Each row is a point on a tangle of strands that fork, close into loops and nearly touch. The rows are in no order.
Points whose rows are less than 82.1 apart are linked; no others are. Some points are linked to none.
j951: [ -2  30 -23  12  13 -16  -4 -33  21 -42  13 -19  -1 -14   8  -5 -10 -17
  22  -8  -8  12]
j519: [ -3 -13  29  40  -4  13 -16  -6   5   1   0  -2  -5   7 -18 -18   3  17
   0  -4  -8  -2]
j734: [-31  44 -21  35   9 -18  12 -49  -2 -37   4  33 -32 -22  11  42   9  -5
  59   0   8  30]
j993: [-38 -23  15 -12  13  -3   4  43  12  -2 -32  22 -24 -27  13  43  39  10
  -3   6  52 -29]
j335: [  9  23 -19  36 -26 -28 -31 -22 -40   9   4  -9  10  10 -19 -33   9  10
  -6  51 -39  -5]
j412: [-19  19 -48   4  -7  48  28   9  18  -2  54   4  -6 -41  23 -12  28  44
   5  -6   5  48]
j441: [ -3 -32  56  -5  10  23  15  -6  17  29   9  24  19   7  -3  -2  11 -16
 -25 -38  11 -10]
j898: [ 61   2  12 -39 -24   7  45  -6   2  -4 -10 -28  -4   4 -31 -46 -11 -15
 -22  24   5 -38]
j721: [-14  34 -55  14   2  11   6  14  19 -18  -6 -20 -30 -28  16  -4   8  46
  17  24  30  21]
j916: [-16   4  22  -4  27 -32 -35  34  18 -23 -19 -37  -8  13  16  33 -32  11
   1 -29 -19 -25]
j507: [-28  -1  10  12  -4 -20 -33  53   4   7 -27 -33   4   1  12  -5   9  47
 -26  11 -12 -22]
j303: [  1 -14  44  -2  16  23  18 -13  23  23  18  -7  19  13  10  13  -2  -1
  -1 -60   6   9]
j657: [  3   4 -16 -28  -9 -16  22   3 -19   6  10  -8  26 -14  19   7  35  -7
 -28  22   0  -3]
j410: [-21  20   0  -3  30   0 -21  -9  18 -31 -29  10  -9  -7  16  44  -2 -57
  39 -48  11   9]
j265: [ 32  -1 -12 -21  -5   1  18   8   9 -21 -10 -39   3   7 -16 -25 -22 -28
 -12   6   7 -27]
j952: [-21  20  -6  34   0   1  11 -39 -19  22   6  35   5  -6   7  21  20  10
  31  -2 -20  44]
j485: [ 10 -20 -18 -40  -5 -10  12  24 -22   1  38  17  12 -24   8  -5  14 -12
 -36  35   5  -9]
j647: [  9   3 -19 -20  -1  -8  -1  46  20 -26 -34 -58  -4  15  10  11 -19  30
  -5  -5   8 -28]
j45: [ 14 -26  39   0 -14   9   0 -13 -28  51 -22  50  -6  21 -38 -17  14 -22
 -20  16   8 -13]
j999: [-20 -24  17 -20  -3   9  19  24   1  20  -9  21  -2 -13  -2  17  32  20
 -15  22  36   0]
j394: [  2  -5   1  16 -20 -13 -11 -24 -51  30  14  51   1  14 -25 -10  11  13
   4  42  -6  11]
j649: [-22 -45  29 -19  31  -2 -20  22  11  21  31  41  -8  -2  24  47 -29  -2
 -12 -17  17   0]
j462: [-17 -16 -14  12 -10  -8 -39  63   5  -9 -13 -13  11  -5   8 -38  27  27
 -33  22 -12 -12]
j630: [ 35 -24  -1 -36  -9  22   2  55   6   8 -37 -18  -4   8 -14   2 -13  -1
  -9  29  40 -33]
j896: [ -3 -55  27 -16  25  20 -27  47  24  22  43  25 -18  -2  11   8 -31  14
 -16 -20  17 -10]
j713: [ -1   5  10  -1   9 -27 -24  30  10   2 -38 -53   8  14   8  18  -8  42
  -9  -5 -16 -27]
j377: [-25  -2  15   5  11 -17 -12  35   5 -25 -33   6 -22  -8   2  26  20  -5
  -3   1  24 -20]
j216: [-14 -17  -6  17 -24   7 -18  -9   3  29  53  23 -32 -11 -19 -37 -14  77
 -24  28   0   1]
j120: [ 15  23  -6 -15  13 -14  23 -38 -10 -65  -1  -2  -7 -13 -12  -3  -5 -72
  17   1   6  -2]
j560: [ 23 -16  49 -22 -11   3  35 -24 -24  33 -19  31  -1  19 -40 -35   7 -18
 -30  11   1 -28]
j940: [ -6 -21  17  46 -11  -4 -35 -19 -39  37  17  49   6  12 -14 -16  -3   3
   4  24 -33  12]
j681: [ 10  26 -16  21 -17  22   5   9  15  -8 -52 -60  -3   6 -20 -15   9  16
  14   7  11 -12]
j901: [ 14 -18 -38  -2 -26  52   2  18   5   2  38   2  24 -13   4 -49   4   5
  -7 -13 -19  44]
j602: [-20   3  47   9  32 -17 -10  -3  24 -16 -11 -19  -1  17  16  34 -29   3
  15 -56 -17  -6]
j200: [ -1  23 -41 -29   3  -7  13  29  14 -22 -12 -50  13  -2  23   9  -9  25
  -6  -7  -1  -4]
j234: [ 22  -1  -7  11   1   2 -27   9 -20   7 -37 -21  20  20 -17  -9 -10 -56
 -14 -10 -16  -6]
j429: [ -3   7   9 -10  11 -33  -7  -6   5 -10   5 -12  37   0  28  -8  18 -46
 -24 -40 -43   6]
j761: [ -7 -31  37  14  -1   0  -3  -7 -27  20 -20  54 -13  27 -18  14   4 -20
  11   4  10  -9]
j336: [-19  20  23  -3  18 -38   5 -29  -7 -37 -28  34   3  27  20  18   0 -58
  25 -20 -22  -2]
j8: [ -9  26 -38   9   3   0  25  -9   8 -25  -2 -15 -29 -26   5  29   1  16
  38  21  35   9]
j624: [ 25 -20  -3 -23 -21  16  24   7  15   1  24 -32  38   5   2 -53   7  14
 -39 -13 -24  -4]
j264: [ 28  -6 -30 -38  -1   4   2  53  -6  -2 -36 -44  -6   9  -3  27 -40  14
  11  18  30 -30]
j58: [  8  30  -7 -24   1  -9  38  -2 -21  28 -56 -17  30  -5  10  14  50 -28
 -26  -7  -4   1]
j22: [ -6 -37  25   9   6  -5 -19 -23  -8  29  47  43  -8  22 -14   4 -42  23
 -15  -9  -6  -5]
j862: [-14  36 -24  19   7   5   2 -38   8 -45  23  10   4 -36   0 -11  15 -28
  26  -2  -2  29]
j345: [-12   3 -47 -14 -12  57  17  28   6  14  41   5   8 -22  29 -26  26  35
  -2 -22 -23  67]
j298: [ 15  -3 -27 -36  14   3  -7  25  18 -24  34 -30  -6  -7  21  22 -50 -18
   0  -9  13  -1]
j93: [  1   3  -1  25   1 -20 -44  -5 -19   7 -18  -1   2  20   0  10 -20 -36
  15  -7 -24   4]
j430: [-44  31  18  16  10 -31  16 -48  -7 -16 -10  48  16   8  31  26  24 -24
  30 -22 -31  16]
j839: [  2   8  13  -8  33 -15   2 -17  -2 -44 -12   7  -5  -5   4  31  -5 -78
  12 -27   3  -8]
j728: [ -1 -28  20 -15  -5  -4  17   4 -17  30 -24  27 -13  10 -17  33   9  10
   3  17  31 -19]
j330: [ 14  17 -44 -42  25   0  -2  24  39 -28  14 -42   2  -9  33  27 -39  15
  -2 -26   8  11]
j25: [ 33 -44  23 -35 -15  35  -2  44  33  -4  -2  -2 -13  -3 -16 -18 -29 -18
   1   7  40 -30]
j525: [ 28  21   7 -12   5  -2  43 -19 -12   6 -54 -25  17  13  -5   5  17 -44
 -14 -20 -10  -7]
j985: [ -7  32 -25  18   9  15  42 -42  23 -10  -8 -19 -23 -20  12  36   0  33
  50 -12  34  21]
j497: [ 16 -31  -9 -10 -27  22   2   9   7   7  45  -9  16   5  13 -50   5   8
 -25  -9 -13  17]
j569: [ -1  21 -11  41 -25 -17 -11 -41 -44   8   5  28  -2   2 -27 -14  20  35
   7  56 -27  14]
j13: [  2  20 -31   9 -16  33  23   5  14 -12  27  -6 -21 -27  -6 -31   2  46
  10  17  25  28]
j845: [ 25   9 -22  22 -13  -6 -18 -20 -27  -9  26 -11   6  -1 -25 -39  -7  -5
  -1  25 -22   7]
j692: [ 31  -1  -8  -7  -4  -6 -23  33  -4 -18 -22 -43  20  17 -10 -32 -18 -52
 -28  -7 -21 -33]
j696: [-20  27 -23  36   7   3 -20 -16   0  22  -2   2   3 -15  20  23   5   6
  27 -16 -21  39]
j532: [ 16 -23  -9 -34  10  28   0  42  23 -14  22 -23 -17  -5   8   2 -40  -4
  -5  -8  27 -13]
j860: [ 14  10 -18   7  -9   8   4  10  -9  15 -38 -36  -1  12 -21 -13   3  27
   5  33  11 -16]
j294: [ -8  37 -39 -12  -4  -7 -20 -21 -34 -14 -24  12  26 -24   1  10  45 -70
  12   6 -16  26]
j738: [ -8 -31  30  46   2   4 -36 -11  -2  19  40  32 -17   0 -20 -30 -19  19
  -3   5 -25   4]
j308: [ 11  -6 -22 -10 -20  10  -1  10 -23  25  -4 -11   2  10 -29 -21  -4  51
 -10  50  13  -8]
j235: [-18  -6  33  12   6 -34  -6  -5 -20  -7 -25  59 -32  36 -11  21 -13  -7
  38  21   4 -22]
j364: [ 21  -5 -37  25 -19  -9 -11 -13 -12  -8  51   0  -9  -6  -6 -47 -33  25
  -8  40 -14   4]
j741: [  7 -28 -15 -23 -29  33 -13  13   2  60  51  20  -9   0 -16 -29 -10  66
 -29  24  10  11]
j465: [ 17 -21 -27 -30 -28  26  -7  31   3  30  19  -9  -4  12 -15 -23 -22  61
 -24  40  24 -12]
j758: [-15   8  47  14  25  12  18 -21  32  -3  -7  -5  10  12  14  24   4 -19
  15 -65  -5   8]
j566: [-10  -8  53  45  -4   5   4 -39   9  21   4  21  -2  13 -17 -21  21  20
  -6 -22 -14  -1]
j717: [ 12  -6   4 -24  -7 -16  21  -1  11  -4  20 -43  37   4  28 -20  15 -14
 -36 -37 -28 -11]
j289: [-15   8   7  25   8 -29 -24  -4 -10  -1 -33  18 -22  15   7  30 -16   1
  39   4   0  -1]
j769: [-28 -20  68  15   7   4   3 -25  15  32 -11  40  13  21  -6  -2  37  12
 -24 -37 -18 -16]
j848: [-38  20  24  34   9 -28   1 -37 -10   2   0  44   1  11  31  39  23   8
  35   4 -27  27]
j203: [  6  20 -11  34  13  -2 -30  -4  25 -41  -1 -27 -21  -6  -8 -14 -23 -11
  21 -12 -12  -4]
j804: [ 11 -45  19 -21   3   8 -22  -1 -19  45  59  34  -2   7 -17  -4 -28  14
 -20  24  12  -7]
j610: [ 28   4  28 -24 -18  -8  44 -33 -11  10 -10 -10   4   7 -28 -43   9  -2
 -34  22   3 -31]
j62: [ 11 -39  -2 -40 -12   5 -10  31 -26  38  42  37  24   0   5   4  -9 -21
 -23  33  12  -2]
j458: [  5  20  -5  44   1  29   2   4  33 -19 -27 -32 -25  -3 -23 -14 -15   4
  33 -13  15   0]
j266: [-30   9  10  26   4 -32 -30  23  -1 -28 -10   9 -25  -7  10  16  14  -6
  18  14  -6  -5]
j397: [-18   8  33  -3  17 -27  18 -21  -3 -12   1  13  24  -5  23  -4  40 -44
 -26 -36 -29  10]
j995: [ 14  22   1   6   5  17  58 -37  24  -2 -18 -36  -2   6   0  30 -13  18
  42 -28  19  17]
j928: [ 10 -54  22 -31  -6  22 -23  27  22  38  34  18  -3  15  -7 -12 -41  23
 -24   4  19 -14]
j77: [-15  30 -17   7   8 -10   8 -52 -10 -41  19  35 -14 -27   5  29  10 -38
  39   2  12  33]
j437: [ 11  25 -10 -15  12 -21  29 -43   8 -53   2 -27   2  -6   2  18  -8 -20
  14 -11  -2  -2]
j828: [  8  30 -34 -16 -15 -10  27  -3 -34  28 -37 -20  39 -14   8  11  56  -2
 -13  21  -4  10]
j962: [-20  17 -26  11  17   4 -30  11  11  -9 -17  -8   4 -25  18  35   2 -22
  20 -28   2  23]

A fork is a point with three links, a tip a point with one. Leave the first point through the second and follow the links. Name the first fork or tip that comes.
j624; j497 => j995
j203; j458 => j216
j995; j985 => j397
j216; j741 => j951
j336; j430 => j839
j566; j769 => j713
j234; j692 => j761
j916; j602 => j738

How many points has the smallest loop of links through each point below? Write - if it is on no loop.
j848 => 8
j741 => -
j264 => 8
j45 => 11
j235 => 8
j13 => -

Name the points in between on the shortest way along the links from the first point to the second, in order.
j25; j769 => j630, j264, j647, j713, j916, j602, j758, j303, j441
j394; j298 => j940, j738, j519, j566, j769, j441, j303, j758, j602, j916, j713, j647, j200, j330
j681; j696 => j458, j203, j951, j437, j120, j839, j410, j962
j58; j519 => j828, j657, j485, j62, j804, j22, j738
